A landscape with many valleys, sampled at points; each row gives a point and its height.
A ball rolls from a point to the lowest of its 2 nearest points, and stops where none of them is lower. Distance is the straight distance between rows; heights are no part of it.
Gozal: -16,-42,-21,4,18,34,17,30,-7,-41,-7,4,-25,-14,-11,-30,8,5,-2,10,6,-21,8,12,11,-3,35,-14,-32,-10,7,1,3,23,19,-6,12,5,1,-1,17,2,-1,1,-22,-17,5,6,-1,11,-3  h=5.72
revem: 2,-38,-2,6,19,-21,23,-5,3,12,1,-14,18,16,-7,-29,-2,-19,-20,6,-10,-9,-6,-19,36,10,19,4,-7,21,3,-24,-12,5,0,-8,-11,14,25,-20,14,-8,-11,-4,-10,-17,11,-2,-16,18,16  h=1.54
vimal: -2,10,1,-4,-15,-8,-43,-16,0,-28,-14,-8,2,32,19,18,-3,2,7,21,16,21,2,-9,-29,8,-19,-8,24,6,-1,29,5,4,42,11,-1,5,-8,4,-16,22,5,-19,-6,20,-20,-16,-7,3,-2  h=3.08
dilog: 7,7,-33,-14,-13,3,-13,-15,-8,10,27,16,10,-16,7,-20,5,21,-9,0,-11,-18,1,13,-5,0,-9,6,-12,14,-19,-11,0,17,-10,-3,-6,1,2,13,-16,-13,1,7,-1,19,-19,-7,-12,10,-33  h=1.91
bal: 7,8,-1,22,-5,19,-17,3,-3,-6,-21,3,8,-3,5,-5,14,6,-1,4,15,-10,16,-11,3,-4,1,-15,31,-2,4,17,6,16,37,-18,9,21,11,-16,5,5,-10,1,-24,-14,-1,4,-5,29,10  h=1.98
dagu: -32,-23,26,-11,21,-11,50,-19,19,3,-1,-5,-31,-4,-35,1,3,-16,-13,5,-8,-2,-13,6,43,8,30,-11,-8,18,43,2,-17,-26,-22,-11,-3,9,-4,-9,3,18,9,-6,8,-32,21,17,4,33,43  h=1.71
tizu: 6,-23,10,6,11,20,9,14,-5,23,-4,-28,10,0,-4,13,0,8,1,-23,-5,-14,8,-10,3,7,12,-26,-12,-11,-4,-3,1,-2,7,-15,18,-31,1,-28,12,-2,-15,9,26,-18,26,-2,0,11,-15  h=2.75
pinot: 26,-4,19,25,21,6,-10,20,12,12,5,1,-12,12,-4,60,17,20,18,-20,13,17,18,8,-36,-4,-12,-2,39,24,14,20,11,-20,1,31,10,34,-11,-10,-14,11,2,-11,33,22,-24,-16,-6,9,10  h=3.46
faki: 15,36,26,-4,-41,-19,-27,-3,1,29,-1,0,-6,-8,2,-9,38,-2,-37,6,11,32,7,3,-44,-8,-44,2,11,-2,5,15,9,20,31,34,-8,-16,12,-11,16,-28,-13,16,14,1,5,-4,-12,-19,12  h=3.15
biv: -1,-18,-40,-6,-2,7,9,12,0,-39,-12,-3,3,-22,6,-48,5,-31,-13,27,-12,-19,24,15,-1,-14,18,-9,-27,-14,-7,8,22,15,-9,-14,7,13,-4,-3,6,-4,12,-11,-49,-3,20,11,0,-9,-14  h=5.50
pake: 15,26,17,-15,-59,-6,-1,23,7,-20,-13,6,14,-11,-18,-23,13,-33,-22,21,24,-6,8,2,-18,-13,-5,7,27,-18,-4,26,11,15,26,33,-9,7,-9,3,16,-21,21,-2,-33,-1,20,-2,31,-19,11  h=2.47
solut: 6,1,16,29,5,0,-9,-11,7,16,-26,16,-16,29,37,26,-23,-12,14,-13,0,5,5,-27,29,2,6,4,5,-4,3,-13,10,-25,-2,-19,16,-3,-6,10,0,-3,2,-13,-20,-4,2,26,-2,-20,2  h=5.42
dekiz: -3,4,18,22,20,22,-17,13,1,25,22,-8,-15,-21,-9,-1,-5,24,15,-28,-11,-7,-3,5,-5,-11,-23,-5,16,-7,0,-19,4,16,-8,-21,2,-14,-9,-2,13,-6,-40,2,27,8,-2,-1,-31,12,13  h=1.87
Nov: -42,-8,-21,-34,32,-4,29,19,-5,-17,28,-12,16,5,-10,9,7,11,3,7,-16,26,0,9,-48,25,32,7,-29,1,3,-1,6,18,5,11,0,9,4,-1,-1,-18,16,13,38,14,0,-29,0,-12,-43  h=1.59
tazut: -28,-12,-5,-33,-24,-14,20,-12,-8,-38,-12,-10,34,-5,-4,-23,-11,-26,11,30,-6,9,-31,12,11,9,26,5,1,-16,9,39,-13,10,19,16,-32,1,1,-9,-3,36,16,-8,-20,-20,1,-17,44,-7,24  h=2.68
medot: 7,-4,-2,26,-13,24,-3,-5,17,29,-7,19,-15,-14,-4,-1,-3,11,-10,-30,-34,-6,-4,4,12,6,12,8,-2,-2,13,-5,17,-5,-4,-23,-1,16,-1,6,-16,-29,-2,-11,-18,1,-15,8,-9,18,7  h=1.22
pupem: 2,14,-7,-26,-35,-9,-10,-7,5,-1,17,26,17,-2,-4,-25,11,-16,-24,4,4,3,-14,13,-26,7,-2,33,9,17,-12,-5,4,15,6,16,-9,3,10,10,6,-14,16,-3,-19,-1,-15,-8,-1,-11,-25  h=2.15
Nakal: 33,6,-10,-24,-24,-15,-16,-20,7,10,8,23,24,6,25,-9,32,-8,-21,-10,-24,20,1,-17,-17,22,-23,27,3,17,-24,-14,-2,7,19,12,7,-9,24,3,9,-7,-13,14,6,-11,-11,-1,1,-25,-12  h=2.33
vagun: -21,-11,-19,3,10,-14,7,-11,-12,-23,-15,9,31,8,9,1,-29,-7,20,38,9,-1,-7,-10,27,-13,17,-6,-12,-16,-1,13,0,-14,20,5,2,-19,14,-13,-8,12,25,-13,-18,-7,13,-17,15,-12,-10  h=3.42
favig: 7,2,8,-5,-11,-5,-11,13,19,1,14,14,30,-4,-15,-21,21,-39,-11,-11,8,20,10,-24,-43,27,7,54,5,3,-4,-12,14,8,23,-28,-1,-23,36,-17,28,0,13,9,-27,-34,24,-6,-17,-22,-1  h=0.90
kos: -1,-32,-52,-29,15,-16,14,-10,-4,-24,-7,-3,20,-1,9,-20,-30,-17,1,44,-4,-4,-3,2,19,-6,24,4,-42,-20,-13,20,15,-5,-10,11,-8,-5,-7,-5,-23,14,37,-23,-35,1,10,-18,17,-21,-7  h=3.45
gino: 5,-22,-15,-30,1,-11,15,-21,-3,-27,-26,-2,16,4,6,-15,-20,-30,-11,11,4,-8,-10,12,30,16,28,6,-19,-12,-7,27,0,-7,-9,-6,-18,13,-23,7,-31,31,29,-24,-34,-14,1,4,39,-1,21  h=3.06
Buzi: 43,21,-4,-4,-9,-32,-22,-9,13,14,9,17,11,6,46,10,20,3,1,-17,-11,14,34,-28,-16,-6,-48,12,22,19,-41,-12,11,3,2,32,15,-3,9,5,-2,10,-25,24,14,20,-1,10,4,-37,8  h=2.53
pasem: 30,27,27,2,-3,-41,-23,9,6,29,14,12,6,-4,5,-4,34,15,-13,14,7,46,10,0,-28,-18,-35,16,5,9,-2,-21,-16,0,5,30,3,-10,16,-16,20,-22,-11,-2,28,9,9,-10,-32,-32,7  h=3.38
viv: -17,1,16,-10,-39,32,4,2,-21,-34,-31,-8,-11,-10,-3,-9,19,13,20,2,12,10,-18,3,-31,1,6,-10,7,-24,-5,22,-10,42,45,-13,3,19,9,1,21,32,-4,9,-3,-31,-21,0,26,8,-2  h=6.54
dez: 17,5,14,31,35,-2,-6,21,0,10,9,13,-41,3,13,59,3,40,47,-25,7,-9,13,3,-17,-25,-3,3,15,22,4,9,11,-31,-31,16,-3,20,-12,-4,-12,22,9,11,35,21,-19,0,2,-3,23  h=3.58
fezog: 13,-5,9,-24,-21,2,27,23,-33,-47,-3,-4,0,-35,-15,-23,15,-8,-2,36,20,-20,-22,1,-14,1,22,8,-28,-4,8,30,-17,16,13,1,-28,1,33,-10,37,20,5,5,-20,-10,-2,-3,33,-25,4  h=6.14
mag: 18,23,-11,7,-22,19,-17,-18,0,6,-13,17,-20,-10,25,4,-14,23,4,-9,-6,-5,4,11,27,-21,-34,2,-3,-18,-18,-1,1,6,8,-15,18,8,-15,34,-4,-13,-11,10,-6,7,-17,14,17,-25,1  h=4.42
sipef: 11,-13,22,-10,14,-23,18,20,-8,5,15,-1,-16,6,-10,17,-12,20,7,15,-16,11,-21,-4,-16,-1,16,20,-17,16,24,-18,8,-3,-14,6,-10,10,11,-14,8,-21,17,-28,27,17,-11,-23,-41,0,-8  h=3.69
zinu: 17,3,11,-8,-41,1,-13,-9,-13,-30,13,18,-9,9,17,-22,3,-12,-12,17,26,-12,-7,6,2,-8,-16,25,1,14,-20,-15,-6,12,32,4,0,-18,9,2,23,12,-7,5,-14,0,-12,20,3,-16,-12  h=2.38
naz: 20,14,26,9,-12,11,8,2,-4,-17,2,1,-10,-25,-8,-6,8,-17,-12,16,26,-30,18,21,24,-13,-12,5,-12,-10,4,-5,-8,5,-4,-20,3,-7,-12,-2,27,-6,-2,0,-10,-8,22,24,9,4,1  h=4.86
vil: -6,-17,3,3,-5,24,-3,13,-13,-31,-19,-1,-4,0,-4,3,-13,20,15,20,-2,-8,-6,0,1,-20,18,-18,-16,-39,7,17,21,3,33,-10,11,-40,-2,-19,9,9,20,-5,-3,-15,13,-15,3,-4,-21  h=3.11
Lomug: 21,20,21,-8,-12,-10,-18,15,7,9,-4,-4,10,26,7,48,14,-2,15,10,22,15,5,-11,-43,6,-19,5,24,8,19,22,6,-7,8,32,6,15,-7,1,-20,-12,8,-36,10,22,-8,-24,-9,2,-13  h=3.30
gere: 17,-5,-26,4,5,6,-11,-18,-4,22,-21,13,-39,7,22,22,-25,28,19,-9,3,5,-14,-18,27,-6,10,-13,6,-14,-19,20,7,-28,-18,-10,-1,4,-29,20,-55,9,23,-4,2,10,-24,23,22,-13,7  h=4.08
Zad: -28,-12,3,8,40,-11,20,3,21,13,-9,-28,1,5,-17,-9,-2,-31,-27,-22,-30,14,1,-5,20,27,21,10,-18,17,10,-25,-6,-1,-27,-24,-6,27,1,8,23,-20,-12,20,-8,-16,12,6,-14,12,17  h=1.75
nilo: -34,-47,-13,-8,13,0,44,-3,8,-14,28,-6,-11,41,-10,0,-11,16,11,-4,-5,4,-22,1,26,19,25,-9,-18,24,-11,-16,-31,-15,-9,28,3,-8,-4,20,-9,14,-5,7,33,17,-8,0,13,18,-9  h=1.94
buri: 8,13,44,27,5,-20,-22,-11,14,25,-18,18,-12,23,32,20,4,-7,16,-22,-1,37,10,-4,10,2,-20,12,7,0,9,-24,-14,-22,-10,14,17,-12,-5,0,8,3,-20,-15,2,-8,3,19,-14,-22,15  h=5.33
Vin: -4,11,9,-11,0,10,22,-4,19,29,18,-8,10,-16,-28,-9,12,-14,-39,-25,-27,0,-5,30,-9,17,10,-6,-16,-4,10,-7,-8,2,-31,-19,-9,-2,-5,-3,4,-36,1,7,13,-3,11,-4,3,4,-19  h=5.51
Dazu: 13,35,-3,16,-23,22,-35,16,9,43,-5,14,-17,-11,16,24,5,12,18,-16,10,4,14,5,-40,-7,-63,10,31,-14,-1,-4,26,36,19,28,9,-1,-25,12,-11,4,-42,5,17,12,-21,-20,9,-18,6  h=2.74
Vosuf: 21,25,-17,17,-1,14,-20,20,5,45,7,6,9,-24,12,40,2,15,31,-39,-1,-8,15,0,-39,-1,-42,12,19,-8,-13,-6,20,9,-14,18,4,25,-15,8,-31,-10,-22,7,24,22,-13,-13,31,-28,8  h=2.55
Kedo: 6,-8,-4,-11,-22,10,4,14,-49,-48,-29,-13,-17,-14,12,-10,12,5,7,35,14,-20,-16,-28,-8,-9,19,-18,-26,-15,4,30,7,43,38,-20,-13,12,21,-8,24,32,-10,5,-18,-11,-20,1,14,-2,2  h=6.38
Leron: 14,11,-7,-12,-19,-2,-23,-15,-26,-6,-4,22,13,-1,9,1,3,11,4,26,39,-9,-8,16,14,-19,-25,-12,10,-14,-6,23,-10,1,16,15,13,-17,-12,-6,-8,20,6,-5,4,-12,-9,-7,12,10,-4  h=1.23
daku: -20,13,14,7,22,-35,-1,-7,-5,-6,-13,-26,0,1,0,11,-5,10,5,18,-14,17,-3,-9,-2,-20,-25,-26,18,23,-3,-19,-7,-11,1,17,5,12,-5,-16,24,-11,-8,12,20,20,2,0,-20,6,-2  h=1.28
Vel: 22,2,-34,20,-9,35,-23,-7,-13,18,-15,13,21,-11,13,-10,-6,9,-2,-17,14,-22,27,-2,10,2,-6,-15,14,-25,-20,11,21,17,22,-24,7,13,-17,1,-42,5,-10,4,-14,-1,-6,9,22,10,4  h=2.27
semon: 12,-8,4,-3,9,-3,32,18,11,33,28,-11,-6,-6,-31,16,21,-5,-32,-27,-15,-1,8,5,-31,17,22,-18,-4,15,4,-10,7,-4,-38,9,-16,27,-19,-10,-15,-38,23,4,30,21,8,-4,-3,3,-22  h=5.58
Tuk: 3,7,13,20,8,-8,-22,6,16,8,-13,-7,17,13,-15,-12,7,-20,-12,16,20,3,12,-20,-8,-7,1,3,34,9,22,5,7,1,21,-14,-3,9,23,-20,4,-13,4,-23,-34,-7,9,-15,-38,36,15  h=1.74
Geru: 4,17,10,-14,-10,-14,5,-2,18,18,2,0,30,0,-11,21,7,-33,-9,-17,-10,5,2,10,-9,20,11,12,-4,-5,-1,-1,3,-18,-39,5,-3,-7,-9,3,-10,-17,36,-7,5,-4,16,-6,22,-8,-29  h=5.43
Tegur: 14,5,-7,14,-6,-4,-10,-21,2,19,-17,29,-25,21,37,16,-11,20,17,-18,3,10,-6,-22,42,-19,-13,-20,38,0,-15,11,-8,-27,1,12,6,6,-13,25,-30,21,-4,6,2,9,-18,33,31,-29,35  h=3.93
Lisoz: 38,27,-25,9,-31,17,-36,-1,-8,28,-12,2,6,4,28,5,-1,8,-10,0,19,-13,31,-16,-21,-14,-46,-10,31,-13,-17,18,35,29,34,3,12,3,-13,1,-19,3,-29,14,-9,17,-18,-5,14,-2,4  h=2.57
digor: -17,18,-29,-8,-11,-31,-3,-13,-8,-11,-32,-4,28,11,10,-15,-24,-43,-13,27,-16,-6,2,-39,18,-5,-8,-17,4,-11,-2,-2,15,-3,-14,10,-6,24,-14,6,-14,-19,18,-11,-43,5,3,-2,7,-3,-3  h=2.13
Midib: 17,14,-9,10,10,15,-26,4,4,37,-14,-5,13,-24,0,35,6,10,5,-30,-5,2,8,11,-18,23,-21,-8,-6,-11,-6,-1,-6,-7,-15,-9,16,2,-15,-6,-14,-16,-10,9,17,-5,6,-8,21,-9,-3  h=2.36
fezit: 33,12,6,-19,-9,4,-5,-4,16,9,3,2,24,-15,-1,-7,-11,-39,-20,-8,7,-22,17,22,-6,24,14,28,-17,6,10,14,6,-11,-33,-15,4,-20,-8,-6,12,14,14,-12,-38,-18,23,-3,10,1,-5  h=5.30
Dadud: 2,-23,-15,16,-16,33,7,6,20,12,0,15,17,-12,-13,-23,2,-21,-14,-20,-29,-16,11,13,10,10,38,16,-20,-13,11,6,24,-3,-3,-18,-8,0,20,-4,-13,-14,14,-8,-40,-17,9,-3,-2,5,-4  h=0.97
ledo: -12,12,-5,34,12,-10,15,-3,16,15,15,-2,-37,-1,8,11,-14,38,41,-21,-16,-9,10,-16,12,-30,0,-3,13,23,-24,-13,-3,-36,-42,2,-8,8,5,11,-13,-3,-3,28,23,36,-14,24,0,11,3  h=3.70
vug: -24,-10,15,-23,-4,8,22,-25,2,-23,11,9,25,4,-10,-13,7,-21,6,10,-11,14,-29,32,19,19,17,7,-6,-6,26,33,-38,-4,10,11,-26,-24,27,-4,2,38,3,-13,5,-31,11,-8,30,5,23  h=2.37
gizel: 25,9,35,-10,8,-34,3,21,-3,20,27,3,-5,-4,-27,-3,3,13,-9,17,11,42,-9,6,-25,-17,-13,32,2,11,5,-47,-12,2,-14,-13,-2,0,14,-3,25,-25,1,-11,38,9,1,-8,-46,-20,2  h=3.54
pup: 13,1,-23,4,-7,8,-23,17,3,-9,0,8,-1,-17,1,-21,-8,-25,-17,23,8,-25,13,-1,-25,-11,3,-1,-6,-11,5,9,33,12,-8,-13,5,-2,-4,-10,4,-12,8,-31,-48,11,17,-5,-29,-4,-13  h=5.31
nupuv: 4,-24,41,-10,3,6,41,-7,16,7,21,-4,-12,2,-45,-18,-7,-13,-22,0,-1,12,-21,35,27,-5,27,15,-6,9,36,-7,-15,-14,-18,-13,-13,-10,19,0,22,12,10,-13,2,-23,14,-7,-23,13,31  h=1.93
suf: 7,0,-18,-1,13,17,3,-3,7,23,3,-23,-19,-18,7,9,-13,43,14,-34,-43,-16,-11,-1,0,-4,-21,-15,-14,-3,-17,-1,1,-5,-20,-10,4,-19,3,9,3,-13,-31,25,16,25,-4,6,4,-9,7  h=2.10
bufi: -41,-19,-32,-14,12,-8,8,24,11,-22,4,-39,3,2,-8,-28,8,-15,-3,31,-16,1,1,-11,-44,-2,19,-14,-18,-5,4,-1,28,30,9,6,5,-8,9,-22,22,-12,8,-3,-24,5,17,-21,-31,10,-30  h=1.01
nek: 9,15,-1,36,-19,-17,2,-8,16,23,-9,5,-19,9,19,11,-9,12,15,-28,-20,-2,12,-25,20,-29,-11,-5,36,11,-37,-9,17,-23,-21,13,-3,19,-17,15,-20,-13,-1,22,9,21,-20,25,23,-9,-2  h=3.79
faf: 13,-16,-16,4,-41,45,1,9,-22,-21,9,24,-13,4,8,-35,-2,12,6,8,10,-29,-10,5,14,-27,19,4,-14,-35,4,8,11,14,34,-25,-8,-36,22,9,-2,14,-3,-7,-37,-6,-5,15,3,-28,-9  h=4.88
res: 6,53,24,-14,-62,-15,-7,9,-1,22,-19,12,9,-19,-7,-26,27,-22,-28,10,21,12,-6,0,-44,-13,-28,10,14,-30,9,30,11,23,14,26,-6,-14,13,-6,39,-29,-7,15,-14,-19,21,-2,13,-21,23  h=2.87
Gor: -14,-19,-12,-10,5,-7,23,-13,2,-3,8,-5,3,9,-1,-7,-6,21,1,-14,-25,8,-21,1,20,7,-3,-14,17,26,-31,-16,-27,-7,-6,32,-1,18,7,15,2,-3,-14,19,23,14,-15,3,19,-2,-7  h=1.76
kur: -2,-1,33,4,-39,23,11,-15,-1,-26,-10,6,13,1,-4,-17,28,-5,6,-12,0,20,-1,24,2,0,17,12,4,-12,-7,13,-10,8,33,-3,-2,0,18,0,1,21,3,5,7,-26,-8,16,28,10,-8  h=6.63
viso: -26,28,-20,-28,-3,-31,-7,-25,-10,-8,2,-4,14,3,18,-8,-13,0,2,6,-22,5,-17,5,-6,8,-1,3,-7,11,-2,-9,1,11,-28,9,-19,17,-12,22,-24,-8,14,-5,-3,25,-23,-14,-1,9,-30  h=1.85
mana: -10,-3,3,2,19,6,8,-20,-2,-6,8,-7,-30,6,-7,13,-19,-1,6,3,-1,-19,-7,1,44,5,-4,-9,-27,-5,8,-7,-24,-36,-33,-19,-7,-31,-5,16,-6,4,2,-10,-6,0,13,31,-3,1,4  h=2.56
pob: 10,2,-8,2,2,-7,-32,6,-28,-23,19,9,-5,14,27,21,-17,18,17,10,14,-9,12,-15,-15,-4,-15,-3,8,1,-16,0,20,11,12,8,2,-7,-13,6,-21,16,5,-5,12,34,-17,-7,-15,-16,-20  h=2.83
mev: 9,-15,-1,-4,25,-20,-8,32,9,16,-1,-36,25,16,-38,-11,2,-11,-10,17,20,20,3,-20,-25,-5,10,13,19,9,7,-21,-1,9,16,-26,11,7,28,-24,21,-5,2,-11,-5,-16,17,-30,-50,25,-3  h=1.53
neze: -24,-5,-27,-7,22,-8,2,1,0,-16,-20,-25,14,-5,5,-12,-2,7,-7,4,-15,5,1,-3,1,9,0,-16,8,16,-21,-3,-3,14,15,9,11,28,3,1,15,-15,-14,26,-2,-1,-5,0,10,13,-9  h=1.55
gizof: 3,-13,-22,1,26,16,-8,-5,-16,-3,-15,-16,-14,11,22,16,-24,55,31,-9,-31,-11,-9,-22,24,-17,-9,-34,-17,-20,-16,8,-3,-8,5,-2,12,-35,4,11,4,12,-19,20,21,0,-8,-2,6,-22,2  h=2.40
Teb: -19,-37,-1,6,41,-30,16,19,4,11,2,-28,17,26,-14,5,-15,-22,-2,7,6,10,-6,-26,3,13,29,4,-2,22,19,-19,3,-4,-5,2,1,10,9,-24,3,4,0,-15,3,-1,8,-23,-36,27,6  h=1.32
Lov: 25,14,4,22,-23,38,-7,8,-17,-9,-1,18,-19,-10,18,-1,5,12,6,3,25,-28,15,2,31,-20,-17,-1,-5,-37,1,3,2,19,35,-29,7,-22,-4,14,9,2,-22,8,-8,-7,1,23,18,-25,7  h=4.63
gaz: -11,0,-8,11,39,-4,1,18,-5,5,19,-6,-9,-1,7,28,-8,11,24,-30,7,-12,20,-4,-12,18,14,17,-11,35,-3,-18,1,-11,-32,-3,5,23,-1,15,-12,0,-2,16,14,16,-6,5,-19,10,-16  h=1.52
kule: -14,-7,-22,0,36,-12,-4,19,-16,-4,7,-9,-27,4,8,38,-12,18,31,-2,27,-17,8,-19,-8,11,20,-24,2,22,-11,4,-9,-26,-44,14,-2,19,-38,5,-34,22,10,14,27,19,-14,14,9,28,2  h=1.73
badez: -11,-19,9,-29,2,27,32,14,-24,-44,-7,1,-13,-15,-28,-13,7,20,-1,32,7,-16,-32,20,8,-6,16,-11,-25,-15,12,17,-22,18,21,5,-1,-6,14,-3,39,8,-3,4,5,-28,-6,-1,15,8,7  h=5.92
zugog: 22,17,0,-7,-22,20,-21,-1,-8,3,-3,30,5,-13,11,-23,-20,-18,-7,17,19,-28,7,7,-8,6,4,14,-4,-21,11,26,17,8,5,-14,-1,-27,2,-7,6,13,3,-24,-46,-9,13,4,6,2,12  h=5.11
mupu: -63,-5,-17,-31,11,-22,24,-6,5,-15,10,-6,1,12,-2,-8,-10,-4,22,3,-10,0,-24,11,-1,10,29,-4,-9,2,17,-5,-3,6,-37,18,-7,6,-36,13,-29,15,16,-13,4,12,-14,-11,4,36,-28  h=1.56
dafun: 11,-5,18,6,-23,-17,-4,-9,-9,1,26,17,1,19,20,4,-8,-3,0,2,15,-7,-8,-5,13,-4,-16,5,10,19,-8,-25,-8,0,3,17,0,-19,4,4,-1,4,-12,-13,13,22,-6,7,-14,-6,-10  h=2.60
remek: -9,3,-9,8,3,-20,-12,-12,-23,-17,-9,7,3,6,13,9,-15,19,6,23,10,-2,-7,-16,28,-27,-27,-43,29,14,-9,2,-14,-14,17,25,14,0,-10,-10,-2,18,-14,13,17,16,-5,2,-2,3,15  h=1.58
togam: -19,15,7,2,24,-2,11,-18,12,-8,-9,-17,31,-4,-5,-11,11,-42,-21,-14,-11,7,17,16,21,28,10,31,-33,10,16,-16,-17,-4,-21,-39,-4,11,21,17,32,7,-15,30,-19,-39,14,-3,-4,13,12  h=1.90
Firu: 1,19,13,-2,-18,-16,-2,8,-5,-4,-18,19,26,-8,-15,3,7,-27,-19,14,19,4,-13,-2,16,-1,-14,-14,27,-6,-2,3,-17,-1,10,40,2,22,-7,2,5,-32,15,-5,-7,-11,14,3,22,-10,15  h=2.11
Rifa: -31,-47,12,-11,-12,7,33,-14,8,-38,22,1,2,28,-11,1,-10,-17,3,2,-5,8,-38,18,25,16,33,1,-7,0,7,9,-20,-6,19,13,-8,-17,-2,6,-13,27,6,-15,26,1,5,1,15,11,1  h=2.14
Fureb: -17,10,-8,-23,2,-33,14,-7,0,-3,-18,-6,33,1,-13,-11,-4,-32,-24,24,-9,-2,-21,-9,8,5,-5,-12,6,9,3,-19,-13,0,-9,19,-1,24,-1,-6,25,-28,10,0,-23,-8,6,-7,7,-3,-9  h=1.83
Sebe: -26,-24,12,12,40,-18,12,-8,11,7,-10,-17,-22,18,-9,20,-11,-3,-1,1,-1,4,1,-21,25,5,22,-16,7,31,22,-2,1,-32,-12,-6,6,7,-11,-16,-6,15,3,-3,12,-6,6,10,-20,39,24  h=1.50
ruzip: 17,2,29,7,1,-1,22,-19,5,14,7,7,-19,1,-24,-10,3,1,-7,0,5,-14,-10,13,55,-6,-11,5,-7,4,31,-9,-37,-29,-21,-20,-10,-24,19,3,8,-1,-3,-22,-10,-15,21,25,-12,9,42  h=2.22
zela: 16,-5,-27,-5,-12,6,-4,-31,-1,-4,-32,-1,-10,-10,9,-8,-15,23,-5,-8,-13,6,1,10,25,-2,8,-2,-21,-18,-24,13,7,-6,1,-19,-1,16,-20,24,-42,-12,28,0,-15,0,-19,9,24,-7,-2  h=4.25
kekob: -11,15,2,27,0,11,-12,3,14,17,-7,8,-3,3,7,31,-10,3,22,-32,-11,3,17,-3,-17,15,12,23,2,7,15,-9,20,-7,-27,-21,9,29,-10,16,-24,-12,16,-5,-10,7,-16,-3,-18,20,-22  h=1.39
zaduk: 13,5,21,-18,-4,23,27,-7,-3,-18,30,-10,9,-8,-27,-10,26,-12,-13,3,29,-13,0,45,18,8,-19,6,-12,0,-3,-8,-47,4,-8,-1,-4,-18,13,16,29,9,-14,15,15,-17,19,16,21,-8,-8  h=5.05
moko: -24,-4,13,13,11,17,-15,3,-7,-4,17,-10,-16,-12,-25,-18,7,29,-2,-3,-1,10,-5,13,-30,-9,-2,-3,10,3,5,-3,7,16,23,-9,-9,-10,10,-21,17,0,-14,12,24,-1,-5,-14,-38,30,3  h=1.68
kose: -19,-9,-16,-26,-8,-1,3,-13,-5,-15,-3,8,1,-4,-10,2,-10,18,10,11,10,-7,-26,16,19,-7,7,-19,6,-14,-2,16,-8,-2,-8,12,15,-8,-33,6,-29,14,22,-12,10,-3,-7,-10,11,24,-9  h=1.18
bele: 3,12,13,33,34,-6,-18,-1,-1,14,-19,11,-29,27,27,25,-23,10,16,7,11,-10,13,-43,15,-22,-9,-22,36,1,12,-9,24,-21,-3,-23,16,6,-20,-8,1,10,-11,-19,-12,18,-4,16,-29,2,26  h=5.52
Duve: -11,7,-13,21,14,15,-3,-7,5,25,-40,-27,16,-13,4,12,5,6,5,-30,-18,-2,27,0,9,11,11,-24,-10,-10,-6,17,0,-18,-6,-19,19,6,-13,-16,-14,-6,-4,24,14,-19,14,7,30,33,-1  h=2.54
los: 37,1,19,30,22,-4,-4,-3,21,46,6,22,-45,-9,3,33,12,34,12,-25,-7,12,4,17,13,-23,-18,3,15,26,-1,1,-16,-39,-35,23,3,12,0,-3,-1,5,-2,7,26,8,-20,7,0,-4,30  h=3.71
rav: 6,13,39,8,-4,12,6,2,11,16,29,-8,11,-10,-17,-8,19,-20,-17,-20,10,18,7,16,-4,9,-26,16,7,-5,-9,-29,-23,9,-1,-11,5,-14,5,4,27,-13,-27,9,30,-17,23,16,-9,-14,-4  h=5.16
gofi: -1,-13,13,7,4,-3,-7,5,23,6,12,3,19,-4,-21,-21,4,-40,-29,-15,-23,18,6,1,-9,23,26,51,-11,9,15,-19,24,-1,4,-25,-22,-3,32,0,14,-13,16,-2,-26,-20,10,-17,-22,-10,12  h=0.72
zefev: -13,14,-7,5,6,5,-2,-29,-15,-14,19,24,-43,15,3,7,-23,18,16,20,16,-23,-1,-7,47,-18,-32,-14,-2,-6,-7,-15,-18,-32,-25,-9,-7,-16,-27,35,-28,19,-5,-5,0,22,-14,40,3,-2,12  h=2.88
gumu: 3,20,43,40,6,6,-35,0,12,13,3,5,1,-10,16,8,21,-17,0,-34,7,31,35,15,-5,14,-31,11,3,-6,3,-9,-14,-2,10,-2,6,-15,-1,3,9,8,-33,8,18,-10,21,17,-3,-15,21  h=5.24
miri: -6,-26,-25,-7,4,32,17,5,-20,-11,-17,-15,0,11,7,-2,-11,34,17,-1,-10,-15,-7,-9,39,-4,18,-27,-33,-41,-3,15,-9,-3,26,-10,10,-35,6,1,-23,9,-1,2,8,-9,8,-1,27,-6,-7  h=2.76
nur: -16,-7,-9,-22,12,-11,16,19,5,-2,41,-10,22,-6,-18,-16,12,-11,-12,3,-10,13,-7,-7,-48,13,16,17,-4,6,4,-21,14,26,-3,-7,-4,-2,15,-16,6,-16,8,4,7,9,8,-18,-35,-9,-36  h=1.38
kud: -16,-12,-28,2,28,-4,13,2,2,2,37,-6,-16,-4,-8,-20,3,12,-10,-9,-4,-27,14,10,11,6,8,-3,-25,31,-10,-29,-12,-1,-39,-3,-7,5,-6,17,-5,-17,-6,14,6,29,0,8,-25,17,-19  h=1.69
mul: -13,5,9,-29,26,-9,-1,9,-6,-16,15,-24,14,10,3,29,8,5,5,-6,-10,36,-13,8,-62,29,-5,-4,8,14,0,-5,-8,15,2,18,0,16,1,-7,13,0,-6,1,49,13,-12,-24,-11,-15,-21  h=1.82
Tuke: -31,-9,-13,4,13,18,-21,17,-1,-16,10,-21,-4,2,-19,0,5,10,9,12,3,-1,8,-5,-51,3,13,-16,0,-6,21,14,24,17,19,-9,-9,-10,7,-19,-4,4,7,-12,-6,12,-1,-34,-41,34,-23  h=1.43

Where does a ball stop that starts at each point below?
vagun | bufi
zefev | Teb
viv | zugog
gizel | Fureb
vimal | kose

Call two points neighbours if one is among the 2 nearest of the other. Go from one point of each pair to the other, from neighbour to neighbour, staying as low as possible. Name the highest point that can't be avoided.
Midib and kose | Dazu
Teb and daku | dilog
gofi and Teb | togam
kose and daku | remek
